Each row is a point on a tangle of strands that fork, close into loops and nearly touch. The rows are in no order.
Points whose rows are less than 92.4 apart are linked; no others are. Some points are linked to none.
Lif: [-37 -30  11 -10  90  35 -39 -14  22  11   8  13  -3  -5   3 -27  21 -10
 -10  35 -31  17 -16   7  -4 -10  22  53  47 -41  11  18  35   2 -12  29
   6  -6  16]
fubav: [ -1  -9   7  -1  16  39   9   2  -7   2 -11 -35  -1 -39   8 -22   0   6
   4   1 -14  50  46  20 -46 -85   4 -22 -25  33   8 -24 -16   3  22  18
  -3 -42  29]
Ruzan: [ -1   3 -17   3  -8  17  20   9 -27  55 -17 -14 -47  -8  -2 -18  -7  -8
  -9   8  16  53  46 -18 -12 -76  14 -53 -33  51  -9 -43 -29  -3   6 -29
  11  -8  21]
biv: [-21  10  -1  16  35   2 -15   0   7  26  17  35 -33  14   1  -2  24   2
   2  35   2 -11 -52 -14  33  38   3  24  38  -7   1   7  34   9 -38   5
  -6  40   0]
gudu: [-43 -36  -9  16 -13 -56 -12 -13 -62  13  33  32  -7  10   0  33 -35  12
   2  39  38 -27 -43  -3  56  -4  -3 -28 -30  -3 -19 -30 -14 -14  -7 -28
  -3  36  -8]
reta: [-21 -18 -17 -11  32  -2 -35 -34  13 -32  66  -4  37 -19  10 -25 -16  38
  25  15 -30  13  11  12 -39 -26   1 -16 -37  47  48 -20   8  15  23  21
  10 -31  23]
loban: [  5  10   7  -3  32  17  15   5  23   8 -18 -11  -6  -4   0 -14  31 -15
   4   1 -10  11 -24  10 -21  -6   4  23  31 -23  -5   5   4   7   1  26
  -6  -3   9]
Zazol: [-34   0 -19  -5 -13 -17  -5 -17 -28  65  11  16 -34  27   0 -12 -25   4
 -22  32  52   5   1 -29  25 -35   8 -50 -30  34   2 -58 -11   6 -36 -41
   3  25   0]
Dese: [ 45  21  11   9 -54   5  10  56  21  17 -22  -9  19  22 -24  34  -7 -27
   0 -42   9 -48   4  25  10  73 -11  23   8 -22 -24  46  -2  -3   0 -42
  -8   0 -20]
neval: [ 21  55  -9  -2   7   6  11  11  30  35  19   4 -18  13 -29  -6  13 -17
  10  -8  21 -20 -33  -9 -10  53 -15  42  32   1   7  18  16  26 -14   1
 -12   5   1]
pivu: [  4 -28   4 -13 -90  -5   3  40  -2  -9 -36  -4  34   4   5  63 -27   0
 -13 -40   3 -15  44  18  25   5 -26 -27 -24   9 -26  12 -14 -13  -7 -54
  12  -4 -28]
zoze: [ 10  16 -24 -17 -80 -14   0   6  10  -4  24 -12  24  36   8  10 -47   2
 -21 -70  18 -25  56  -6   3  44 -22 -11 -37  14  15  -5   4  -5 -11 -76
  -3   6 -29]
lome: [ 40  17  32  21 -24  -5   2  55  23  42 -26  32 -29  27 -33   6  17 -19
 -26 -13  -4 -35 -33   7  22  52 -11  48  27 -62 -31  77 -42   4  15 -18
 -18  14  -7]
gozu: [-13   8  13  25  38   0 -21  11   3  21   7  34 -58  16  -3  -9  25   4
 -16  31   2 -11 -44 -20  36  45  -4  40  41 -35  -8  54  20   1 -39  20
 -12  46   9]
rokim: [ 14  17 -12 -10 -59   6  22  18 -13  53  -6  -7 -26  43 -13  13 -29 -22
 -32 -28  47  12  41  -5  -1 -23   4 -37 -20  26 -13 -33  -6  -7  -7 -59
  -8  -4  -6]
bune: [ 15  31  -7  -8 -16  -3  10 -12  15 -48  22 -25  26 -13  10   3  -2  13
   8 -40 -10  -8   7  -1 -42  34 -10   6  -4  13  27  -1  15 -10  13  18
   0 -16 -17]
palok: [ -2  14 -23  -4 -17   9   2  -4 -11   9  13 -10 -11   0  -2  -4 -10  13
   2   2  13  31  20  -7 -34 -37  -1 -42 -22  38   9 -29  -9  -7  -3   2
   5 -20   4]
gobuk: [ 13   3  16   0  38  14  10   6  22  18 -31   7 -31  -6 -10 -22  34 -16
  -7   0  -7  -4 -24   2  -5   3   0  35  37 -52 -22  27 -12   7   2  25
  -8  15  15]
Zonib: [  2  45  -5   5  12  -5  -6  10  32  33  22  19 -23  11 -29   0   9  -7
  -7   6   7 -23 -49  -2  10  62 -20  51  49 -12   9  29  16  25 -16   7
  -6  25  -3]
pof: [  1   0  10   6  15  31  34  12 -18  11 -38 -24 -15 -35   6 -17  14   0
 -10   2 -17  45  24  19 -24 -75  20 -28 -10  20 -18 -29 -22  -1  23   1
  -4 -27  27]
doku: [  4 -14  10 -30  44  18 -19 -15  17 -32 -37 -22  39 -26 -15  -9  29 -27
  -9  -4 -38   3   0  10 -48 -17   5  44  43 -64   0  33  -7   1  25  65
  13 -19  14]
zisu: [ -7  20 -10 -20  13  34   4   4   5  34  30 -24 -28   2   7 -33  -3   7
   6  -2  12  47  53 -10 -54 -69  13 -23 -43  51  24 -35  -6  20  -5 -16
  -1 -50  33]
Gak: [ -9 -21  13 -29  71  31 -22  -7  26   1 -27  -6  16 -27 -17 -21  37 -24
  -8  10 -34   8  -2   4 -41 -22  11  56  51 -67  -1  29   2  18   7  44
   5 -23  28]
bozek: [ 10  35 -33 -19 -44 -11   2 -21  -2  15  52 -11  -7  41 -10 -14 -41   8
 -15 -39  41  -1  37 -26 -28  15  -4 -26 -25  34  23 -30  11   8 -13 -45
  -5   4   0]
Biko: [ -1 -17  13  30   7   7  42  14 -58  -4 -66   9 -34 -21  18 -18  23   4
  -8  30 -14  43   6   1  38 -66  28 -19 -10  -6 -43  -2  -5   3  27   9
 -21   7  28]
kofe: [ 17  -4 -22 -17 -45 -16  -2   2   2 -15  -2 -22  -7 -12  12   5 -30  22
  18 -44  -1  20  70 -16 -33 -23 -22 -41 -58  37  31 -14 -10 -30  15 -17
  14  -8 -12]
Let: [-24 -26 -11   9   0 -15  -9 -16 -30   4   8   8 -11 -24  -5   7  -6  18
  14  33   8  11   0   6   6 -49   0 -58 -30  34  -3 -39 -30 -19   8   4
  22   5  -1]
Kesa: [ -4  27 -21  -8  49  30 -14 -21  46  -7  45 -13  15  -1   1 -31  15 -11
   6   1  -6  -7 -16  -6 -23  29   1  52  23   3  38   9  39  35  -4  30
   2 -20   1]
bibok: [ -6 -15  13  -3  53  15 -17   4  20   7 -22  17 -31 -18  -5 -21  38 -11
 -16  17 -20  -2 -28   2  -7  11  -9  48  46 -68 -16  41  -8  13   0  42
  -7  21   9]
vufu: [-39  -9 -19   6  55  16 -23 -23  27  -6  36  16  16   6   9 -19  18  12
   7  43 -28   3 -46   2  10  12  11  22  40   7  29  -6  36  16 -19  25
  17   0   2]
buzi: [-10   2  15  25  13   6  29  16 -34  12 -40  15 -37   3  15  -6  28  -5
  -5  30   0  29 -11 -15  32 -38  24 -11   4  -4 -42  -5   3   5   0  -2
 -22  17  19]
nifu: [ 20  -7 -27  -6 -84   0  -1  28  15  -5  -2 -14  41  33  -2  45 -28 -15
 -23 -48  11 -46  21  28  28  76 -21   2 -13   1 -26   8   5   3 -27 -63
   1  12 -35]
gek: [ 47  17  36 -32  -1  -8   6  17  28 -47 -72 -26  33 -19  -6 -10   4 -27
  -9 -54 -20 -32  28  16 -24  48 -30  51  21 -60  -8  47 -21 -31  43  42
   8 -24 -24]
votu: [-25 -56  11   7  50   9 -24 -24 -20 -33 -37  21 -11  -8   4  -9  35  -7
 -12  40 -41  13 -23  -4  17  -7   3  37  40 -72 -30  47   2   7   2  64
  -4  37   9]
Tokud: [ 18 -21  28  45   1  -3  18  24 -51  17 -52  41 -39  39  10  13  19 -23
  -3  39   7  12  -9 -22  68   8   2  18  16 -20 -50  52 -10   7  -7 -15
 -50  38   5]
mulo: [-32  -7 -23  -1  54  24 -30 -36  33 -25  64   5  42   6  15 -24   0  20
   8  33 -23   8 -27   0  -5   4   7  24  23  23  48 -17  38  29   6  22
  13 -29   4]
rure: [ 18   8 -26  -9 -76  -3   1  17   5  12  24 -13  23  45  -8  27 -39 -11
 -27 -45  27 -30  30  13  14  56 -21 -16 -14   7  -6 -11   4  -3 -19 -66
 -11   6 -29]
nefez: [ -5 -52 -13  -4 -41 -34 -17  -6 -25  16  15   1  11  12 -16  28 -65   4
   8 -24  31  -6  25  13  38 -18 -27 -61 -38  32  10 -26 -39 -33  10 -48
  27  23 -11]
mumim: [  3  13   5  24 -23 -25  -8  12   2  22  14  29   2  22 -29  29   3 -16
  -6  17 -19 -31 -59  10  33  80  -7  35  39 -20 -10  43  -2   8  -3  -7
 -14  49 -25]
Nem: [ -3  -2  -1 -10  12  25  -5 -12   2 -19  20 -36   8 -27  13 -20  -4  20
   8  -5 -21  34  32  15 -58 -57   1 -16 -35  37  28 -21  -4   3  17  26
   0 -38  17]
lanub: [ 26 -17  31  35 -15  -4  41  36 -48  25 -55  28 -36  28   1  16  21 -24
 -15  13  13   7  -2 -15  52  -7  22   2   7 -13 -58  34  -5  14  11 -34
 -41  22   5]
fisun: [-20 -16 -22  -2 -15 -29 -13 -26 -28  57  26   4 -24  30 -10  -7 -44  10
  -5  17  51   4   4 -19  22 -38  -2 -63 -36  39  15 -48 -28  -3 -17 -38
  13  30   4]
sibu: [ 32   6  -6   2 -73   4   9  49  18  -3 -20 -19  35  25  -9  49 -12 -21
  -5 -49   7 -47  11  28  16  80 -15  16   0 -12 -30  33   5   1 -16 -51
   0   4 -27]
zok: [  1 -11  23  40  21  -9   9  11 -46  17 -33  35 -51  36  17   5  14  -6
   2  57  12  15 -18 -30  63   6   6   7  22 -11 -40  35   4  -3 -30   3
 -45  40  10]
Pusem: [-17   7   5  21   5   0  12   8 -53  54 -17  30 -61  29  24  -1  -5  -4
 -20  51  45   8   4 -37  48 -17  20 -15 -15  13 -40 -26  24  10 -45 -37
 -41  36  15]
Dusi: [ -7  42 -39 -17  16  14 -12 -27  28  -2  77  -4   0  17  13 -40   0  18
   1 -14  16  -2  14 -26 -48   6  22   9 -25  46  35 -21  37  40 -12 -20
  -1 -28  14]
Zabe: [-21 -24  19 -25  83  41 -27  -9  24  16 -12   0   4 -21 -13 -28  27 -20
 -10  20 -31  30   5  -3 -24 -32  23  54  47 -55  10  13  20  12  -3  31
   4 -29  26]
Dola: [ 25  32  -7  -7 -33   3  20   8   7 -25  -1 -23   8  -5   4  15  -4  13
   1 -38   6   7  26   1 -35   8 -10 -11 -10   9  11  -4   8 -20  13  -5
  -1 -25 -16]
bufa: [ -5 -14  14 -11  21  28   4 -12   1 -39 -26 -46  41 -32   4  -7   6   1
   1  -7 -36  25   6  23 -43 -51   5   8  15 -16  14   3  -4  -6  21  55
  12 -27  14]
bogu: [ 38  49   8   3 -33  -6   7  40  25  29   2  -9   8  20 -36  21  -6 -25
  -3 -32  13 -38 -21  17   3  80 -15  43  25 -22  -4  44  -3   1   3 -24
 -13   9 -16]
dil: [-22   9  -7   4  31  19  -1  -1   7  20  12  13 -19   6  14 -13  20   6
   4  33  -1  15 -27 -10   4 -24  20  -8  16  11  -1 -19  19  12 -33   3
  -5  -4   6]
Ninal: [ 26  29  10 -18  30  28  20  -5  29 -19   4 -37  24 -16   2 -29  21 -12
   5 -30  -9   2  18   5 -53 -10   7  29   0 -20  15   1   7   6   4  39
  -2 -39  13]
vasa: [ 40  -3  38  22 -13   7  38  41 -13  22 -59  21 -32  12  -7  11  26 -35
 -14 -16   8   0  -7   3  30   0  23   5  10 -26 -49  34 -13   3  31 -33
 -28  11   2]
per: [ -4  20 -29 -11 -11 -25 -33 -38  21 -59  60  -8  22 -23   4  -3 -24  46
  15 -24  -7 -14  14 -12 -27  24   1 -22 -27  37  38 -11   9   6  20   6
   8  -6   2]
sideg: [ 33 -13  25 -21  12   6   6   8   9 -52 -83 -39  36 -33   6   1  10 -20
 -10 -30 -26  -1  15  15 -31 -11  -8  18  37 -57 -15  24 -21 -27  43  53
  12 -19  -3]
mis: [-12  23 -16 -14  25  34   4  -3  20  18  43 -15 -10   6  15 -30  11  14
   6   6   5  28  24 -10 -50 -46  12   4 -24  37  28 -32  13  29 -16  -6
  -9 -52  26]
Liper: [-20 -26  -8 -13  29  12 -22 -28   3 -22  43 -17  25 -25   8 -15  -8  33
  25  15 -37  28  24  21 -45 -51   0 -23 -37  44  46 -25   2   8  17  25
  11 -36  18]
faba: [ -6  24 -44 -15 -17  -7  -5 -21  -7  29  49   1 -15  33  -5 -17 -23  18
  -6  -3  43   2  13 -27 -28  -7  -1 -37 -16  44  17 -40   8  19 -24 -32
   4  -5   6]
rok: [-25 -15  11  29  21 -30  -6 -11 -46  14  10  42 -24  22  18  20   0  11
  13  72  27 -12 -44 -30  65  21  15   0   5  -5 -22  -7  23 -10 -49   1
 -25  42   9]
Rivuk: [ 30  27  11 -19 -30   3  33  16  21 -43 -21 -28  15 -31  26  -4  -5   7
   1 -68  -5   4  44  -4 -46   5  -9   8 -25   1  11   3   1 -30  16  -4
  -1 -39 -28]
vir: [-28   4  -4  11  -7 -11   3  -3 -40  60  -5  26 -49  35  11  -3 -16  -2
 -26  39  50  -3  -5 -32  37 -20  17 -26 -19  17 -19 -50  14   3 -47 -41
 -21  34   2]
Buk: [-11 -38  24  28 -25 -47  -5  -3 -35 -22  13  36  29   9  -4  50  -8  -5
  14  27 -13 -33 -63  13  63  44   8  -5  15 -27 -26  15  -7 -17  10  -4
  -2  36 -26]
ritin: [ 47  38  20 -21  30  27  16  -6  43 -13 -22 -33  26 -15 -16 -43  29 -27
   1 -34  -8 -15  32  -2 -51  15   6  43  -1 -45  11  11  -7   6   6  47
   3 -35  12]
litok: [ 21  24   0  15 -33 -10   0  15   2  22  14  12   7  26 -31  28  -8 -26
   3  -5  -1 -29 -39  10  16  68  -9  18  34  -9 -13  26   5   7  -1 -23
 -14  28 -24]
ral: [-21 -21  14  28  -1 -37   1 -12 -40   3   9  45 -15  17   6  24   7   4
  14  57   6 -13 -54 -13  55  24  12  -1  10 -12 -26   1  13 -10 -23   1
 -18  38  -4]
noro: [-12 -24  16  18 -19 -41  -4 -18 -20 -31  14  22  24  -3  -7  40  -4   5
   9  21 -15 -16 -61  15  42  30   0 -16  22 -17 -10   2   0 -21  21  11
   5  28 -24]
Raf: [-15 -54  -4  10 -11 -31  -4 -10 -42  -9  -1  15 -10 -30  -6  34 -27  14
  17  14  15   5   2  16  32 -41  -8 -60 -39  23  -9 -26 -37 -41  28  -7
  34  14 -10]
nera: [-31 -49  16  21  22  -2 -10 -25 -30 -35   0   1  15 -45   7  12   2  23
  26  41 -30  16 -31  30  14 -61   7 -30 -16   4   4 -23 -23 -15  22  44
  22   5  10]
Sef: [ 12  58 -30  -6   5   7  -4 -17  18  24  56   4  -9  27 -13 -17  -1  -1
   6 -15  37 -24 -13 -21 -18  56  -3  22  12  36  22 -13  40  42 -26 -28
 -20   3  -3]
gerum: [-19 -15 -18   6  -9   3  -2 -12 -30  47  -4  -7 -41  -3  -3 -11 -16  -5
   0  22  17  35  32 -16   1 -75  13 -67 -44  55  -1 -48 -36  -8  -5 -22
  18   8  14]
Rutuv: [  7 -10 -32 -30 -45 -38 -13 -14  18 -32   6 -15   7 -39  19  -6 -41  28
  31 -61 -23  11  72 -19 -37 -11 -22 -39 -66  32  43  -2 -12 -22  25 -30
  29   6 -24]
mif: [ -8  19 -33  -8 -11   0  -2 -12  -8  37  30  -3 -18  20  -2 -12 -15  15
   1   9  29  23  20 -21 -28 -35   4 -40 -23  48  13 -37   0  15 -23 -19
   7 -17  12]
fuzo: [-16   9 -33 -10  15 -12 -41 -39  23 -50  81  -4  32 -11   9 -22 -15  47
  16   2 -13  -3  -2  -5 -25   1  10 -14 -33  44  44 -15  16  21  19  15
  14 -18  15]
guv: [ 35  51  -2  -4   5  14  23  -4  32   1  20 -19   1   6 -13 -16  16 -15
  10 -28  14 -19  -1  -5 -32  43  -3  32  10   1  13  10  13  13  -1  13
  -7 -16  -3]
Pim: [-37 -22  -7  10  70  17 -30 -18  24   0  25  16  -3   4  13 -22  26  -1
  -5  44 -35   4 -39   4  19  11  14  33  42 -20  17   6  37   4 -27  39
   9  11  11]
gul: [-15  25 -17  11  27   0 -20 -11  15  27  37  32 -18  17   0  -2   9   4
   6  37  17 -21 -52 -18  22  47   4  13  41  23   6  -4  41  19 -43  -9
   1  27  -2]
Sogog: [-23  -5   9  30  20 -11  -8  -1 -44  25  -8  37 -43  27  28   8   2  10
   1  71  39  -6 -21 -39  55   7  22  -8   0   6 -27 -21  29   0 -59 -10
 -34  38  16]
tobe: [-16 -19   1   3   8 -31 -12 -26   0 -50  20   6  32 -22  -1  20   2  20
  10  23 -29 -10 -60  19  23  18  -4 -15  32  -8  14  -7  -7 -12  26  39
  23  17 -14]
lemar: [-27 -29 -21   0  17 -18 -25 -23 -15 -15  39   4  10 -24   0  10 -15  31
  24  29  -2   2 -18   9   1 -38  -5 -48 -28  40  18 -34 -22  -9   8   9
  26  -2   7]
fura: [ -6  13 -10  -2   3  34  14  13 -10  42  -1 -27 -38 -14   3 -24   1  -9
  -3   6  13  56  53 -10 -37 -82  15 -39 -33  56   2 -47 -26  15   2 -19
   3 -33  32]
suk: [ 16  49 -12  -9  45  26   5 -10  50  10  31 -18   1  -1  -4 -36  27 -15
   5 -13   5 -13  -3  -3 -26  34   0  59  12 -10  26   9  24  33  -6  27
   1 -27  11]
gani: [ -1  -1  18  31 -15  -7  31  15 -29  25 -31  28 -37  20   1  11  12 -13
  -6  17  10  13 -16  -5  32 -15  22 -13   1  -3 -42  -4   8   3  -6 -26
 -27  24  -2]
Zorav: [  7   9  20  27 -18 -16  -9  34   1  32  -7  32 -21  28 -27  17  13 -20
 -18   7 -12 -35 -51   5  32  65 -13  48  38 -48 -26  77 -19   8   0 -10
 -19  43 -18]
Zopuv: [ 12  16 -29 -16 -73 -21  -2  -5   0  14  39 -11   6  50  -1 -10 -54   9
 -21 -62  33  -2  60 -12   3  21 -18 -27 -48  23  33 -17   3  -6 -14 -68
  -5  13 -10]
bugo: [ -9 -47 -13  -5 -32 -39 -17  -7 -29 -11   8   4  11 -14  -6  43 -49  14
  19  -5  15  -2  16  17  31 -23 -19 -59 -36  25   6 -21 -36 -39  21 -19
  32  10 -21]
nesot: [ 55  33  34 -17 -48   5  44  53  39 -10 -60 -14  21   4   2  11   6 -23
   4 -79  18 -27  63   1 -11  44  -7  23 -27 -16 -19  25  -7 -17   7 -41
  -9 -40 -26]
zured: [ 67  20  43  -8 -37  14  34  57  37  12 -70 -10  11   9 -17  18  13 -30
  -3 -45  15 -30  39  19  -1  36  -5  16   1 -25 -27  31 -18 -19  17 -32
 -12 -32  -5]
sabi: [ 58  12  38   7 -16  10  35  48  15  23 -62   6 -15  13 -21  14  22 -35
 -10 -32  11 -17   4  15   9  14  11   7  14 -29 -40  32 -21  -9  28 -30
 -19  -7  -4]
Rugif: [-22   5 -16 -12  54  32 -13 -26  36 -18  53  -8  38   2  16 -32  12   1
  11  11 -26  15 -10  -1 -29   0   7  49  21  14  47  -3  42  29   2  28
   2 -36   6]
tagez: [ -5  -4  30  34  33  -3  -9  12 -28  18 -14  36 -60  27  15  -6  27  -7
   0  44   2   2 -30 -27  52  23   5  20  27 -27 -25  43  17  -3 -35  19
 -30  46  15]
sede: [-12  37 -31  -5  25  12 -14 -11  25  18  42  18  -7  19  -3 -11   2   4
   9  23  21 -20 -37 -12   3  48   0  18  35  37  19 -11  39  32 -30 -13
  -3   9  -5]
Sukik: [ 50  49  17 -25  25   9   4   2  53   5 -21 -10  12 -12 -31 -47  27 -24
  -8 -27  -1 -29  20   4 -41  41 -11  56   7 -61   9  32 -12  10  10  54
   4 -27   6]
zab: [-43 -30  11  24  24   8  -2 -14 -27 -12  -5   9  -3 -30  15  -9  12  25
  11  47 -24  25 -23  13  17 -61  15 -22 -12   4  -7 -29  -6  -2   1  29
   8   0  13]
gosu: [ -7  -5   9   6  15   5  15 -11   8 -15 -17 -10   6  -7   2  -2  26  -1
   2  13 -23  13 -30  14 -12 -23   5  -8  29 -13  -3  -4   4   0   5  37
   3  -1   3]
ran: [ 12   5 -19  -8 -28   7   1  -2  -4   1   3 -30 -13 -15   7  -8 -17  16
  16 -24  -1  35  60 -12 -42 -43  -6 -47 -47  44  22 -20 -15 -19  13  -3
  12 -17   8]
Vara: [-50 -40  11  23  35 -13 -12 -16 -31 -17   8  23  -5 -19  24  -4  16  25
  22  63 -10  11 -39  -6  45 -40  17 -10  -3  -8  -3 -21   8  -1 -15  33
   4   9  22]
luren: [-34 -50  12   2  29   0 -11 -35 -10 -41  -1  -9  39 -36   4   6   8  18
  14  34 -49  19 -35  29  -4 -41   9  -7  21 -21  18 -11  -8  -1  18  59
  27   3   7]
veka: [ 38  33  35 -23 -40  -2  46  33  37 -32 -44 -16  23 -24  18   9 -10  -7
   1 -86   7 -14  56   0 -31  23 -12  23 -33  -9  -3  18  -4 -20  15 -32
  -2 -47 -39]
bavab: [ -4 -40  -9 -10 -92 -12  -5  32  -5   5 -19  -5  24  21   1  50 -38  -4
 -21 -39  13 -18  43  24  53   2 -23 -41 -30  14 -21  -7 -27 -14 -21 -57
  24   7 -27]
dalut: [ 37   2  30 -30  -4  -6  12  15  19 -62 -83 -33  38 -23   6   1   3 -21
  -3 -50 -26 -13  27  17 -23  24 -32  32  23 -49  -7  36 -15 -37  39  30
  12 -27 -33]
zuk: [-52 -24  -9  13  41 -23 -16 -20 -13 -12  37  26   2 -12  20  -1   5  33
  17  56  -1  -3 -50  -3  30 -18  16 -15   0  16   8 -31  14   0 -15  16
  19   8   8]
zarik: [-21 -26 -10  17  -8 -12  -3 -14 -36  26  -7  10 -30 -17  -6  -1 -11   5
   9  34  12  26  21  -9  15 -66  10 -61 -43  41  -7 -42 -29 -13   6 -10
  21   9  11]
Sigo: [-11 -43 -20   2 -16 -40 -12 -25 -35  38  15  -5 -13  18 -14   1 -51   2
  10   0  45   8  20  -9  26 -45 -14 -76 -43  46  17 -41 -38 -23   1 -40
  31  24   1]
Fomat: [-15 -33  11   5  62  21 -46  -2  -3  -7 -25  30 -34 -14 -12 -17  37   0
 -22  31 -25  -2 -28  -3   3  13 -11  59  46 -79 -22  63   4  11 -10  53
 -12  29  14]
soged: [ -2 -46  -9  -4 -77 -20  -7  18 -14  19  -7  -4  14  24  -8  38 -53   0
 -21 -27  27 -14  37  20  54 -12 -26 -53 -39  19  -4 -17 -31 -27  -7 -58
  23  18 -11]
zav: [ 10  11   4 -10  10  26  15  -6   8 -31   1 -43  23 -22  13 -17   7   6
   2 -25 -18  15  18   8 -51 -33   9   6 -10   6  18  -9   8   2  11  34
  -2 -40  11]
Kuvu: [-21  19 -10  -7  41  34  -1   0  15  24  25  -3  -9   9  19 -22  16   8
  10  25   6  24  -9  -5 -21 -31  17   6   9  28  11 -33  26  14 -30  -6
   0 -28  16]
noben: [  5 -16  23 -19  28  21  -3  -8  -9 -38 -62 -36  43 -39  -4  -3  18 -11
  -9 -10 -39  16   6  18 -42 -43  11  17  39 -53  -9  21 -15 -15  37  57
  15 -24  17]
febol: [-22 -40  12  30 -22 -46   2  -2 -53  -2  17  46   4  21   3  43  -8  -6
  15  48   8 -27 -50  -5  70  37   4  -4   1 -22 -37   2  -2  -7 -12 -11
 -21  42 -13]
tapi: [  9  -2   8 -19 -59 -21  14  23  10 -54 -37  -6  41 -18  23  45 -28  19
   9 -48 -26  -8  39  13  -3  17 -32  -4 -22   9   6  20 -10 -20  20 -16
   6 -21 -45]
poma: [-23 -15 -25   3  22 -16 -20 -28  -4 -22  51  12  24 -14   1   5  -8  38
  18  33  -3  -6 -36   5   5  -9   2 -25   3  34  18 -28  -8   1   8  18
  23  -7   9]
badot: [-21 -34  13   1  28   7  -5 -16  -6 -29 -31  -1   4 -19   6  -4  35  -7
  -8  19 -38  15 -34  14  -2 -25   7  15  41 -52 -18  20   1   5  12  51
   4  19   7]
rom: [ 12  31 -15 -17 -30 -21 -11 -21  21 -62  39 -15  28 -23  14  -2 -14  29
  -1 -49 -14 -16  19 -15 -37  38   1   1 -19  22  33  -6  17 -10  19  -8
  -4  -5 -20]
tosu: [ -3 -11  17  16  13  21  40  15 -25  -5 -52 -14 -19 -34  12 -18  21   0
 -10   8 -23  41   3  17   3 -70  27 -20   4  -7 -26 -11 -16   3  33  11
   0  -3  24]
nenug: [ 31  61 -13  -3 -14   9  14   6  13  42  35  -2  -5  26 -33   1 -10 -18
   6 -30  39 -32 -12 -10 -14  70  -7  33  12   9   5   1  21  27 -18 -36
 -27   3 -13]
Dus: [-19 -31  -2  -3  12 -14 -19 -39   5 -64  15  -5  51 -28   2  14   9  15
   3  20 -43  -7 -49  29   2   1  -6   3  34 -15  20  -3  -1  -6  24  64
  34   6   0]
kibu: [ 46  32  19 -23   9  -6   4   8  31 -32 -35 -22  28 -20 -27 -20  16 -27
 -14 -42  -7 -31  15  12 -31  53 -25  51  20 -59   3  41  -8 -13  30  50
   2 -16 -14]
losup: [ 31  49   5 -11   3   3  14 -11  32 -38  23 -26  20 -14  -1 -15   6 -13
   1 -48  -5 -20   2  -5 -33  55  -5  36   7  -6  22  18  17  -4  14  22
   1  -9 -20]
der: [  4 -21  12 -26 -86 -11  22  41  11 -36 -61 -10  36 -14  15  60 -19   0
   1 -59 -11  -5  59  16   5  -5 -36 -13 -36  14 -12  23 -18  -2   7 -35
  14 -26 -35]

A tip is a point with one link. Name the tips that can be reached along the links from each point below, in the order of the rows.
gozu | Zonib
Dus | dil, tapi
mif | lome, Rutuv

How many points has the smallest loop of links through each point below? Write - if it is on no loop.
zav | 10
gosu | 7
gerum | -
Dese | -

Name the points in between on the shortest way along the links from the first point to the second, in order.
Zazol; Let | fisun Sigo nefez bugo Raf
vasa; guv | sabi zured nesot veka Rivuk Dola bune losup
palok; rure | mif faba bozek Zopuv zoze
Kuvu; bugo | mis zisu fura Ruzan gerum zarik Let Raf
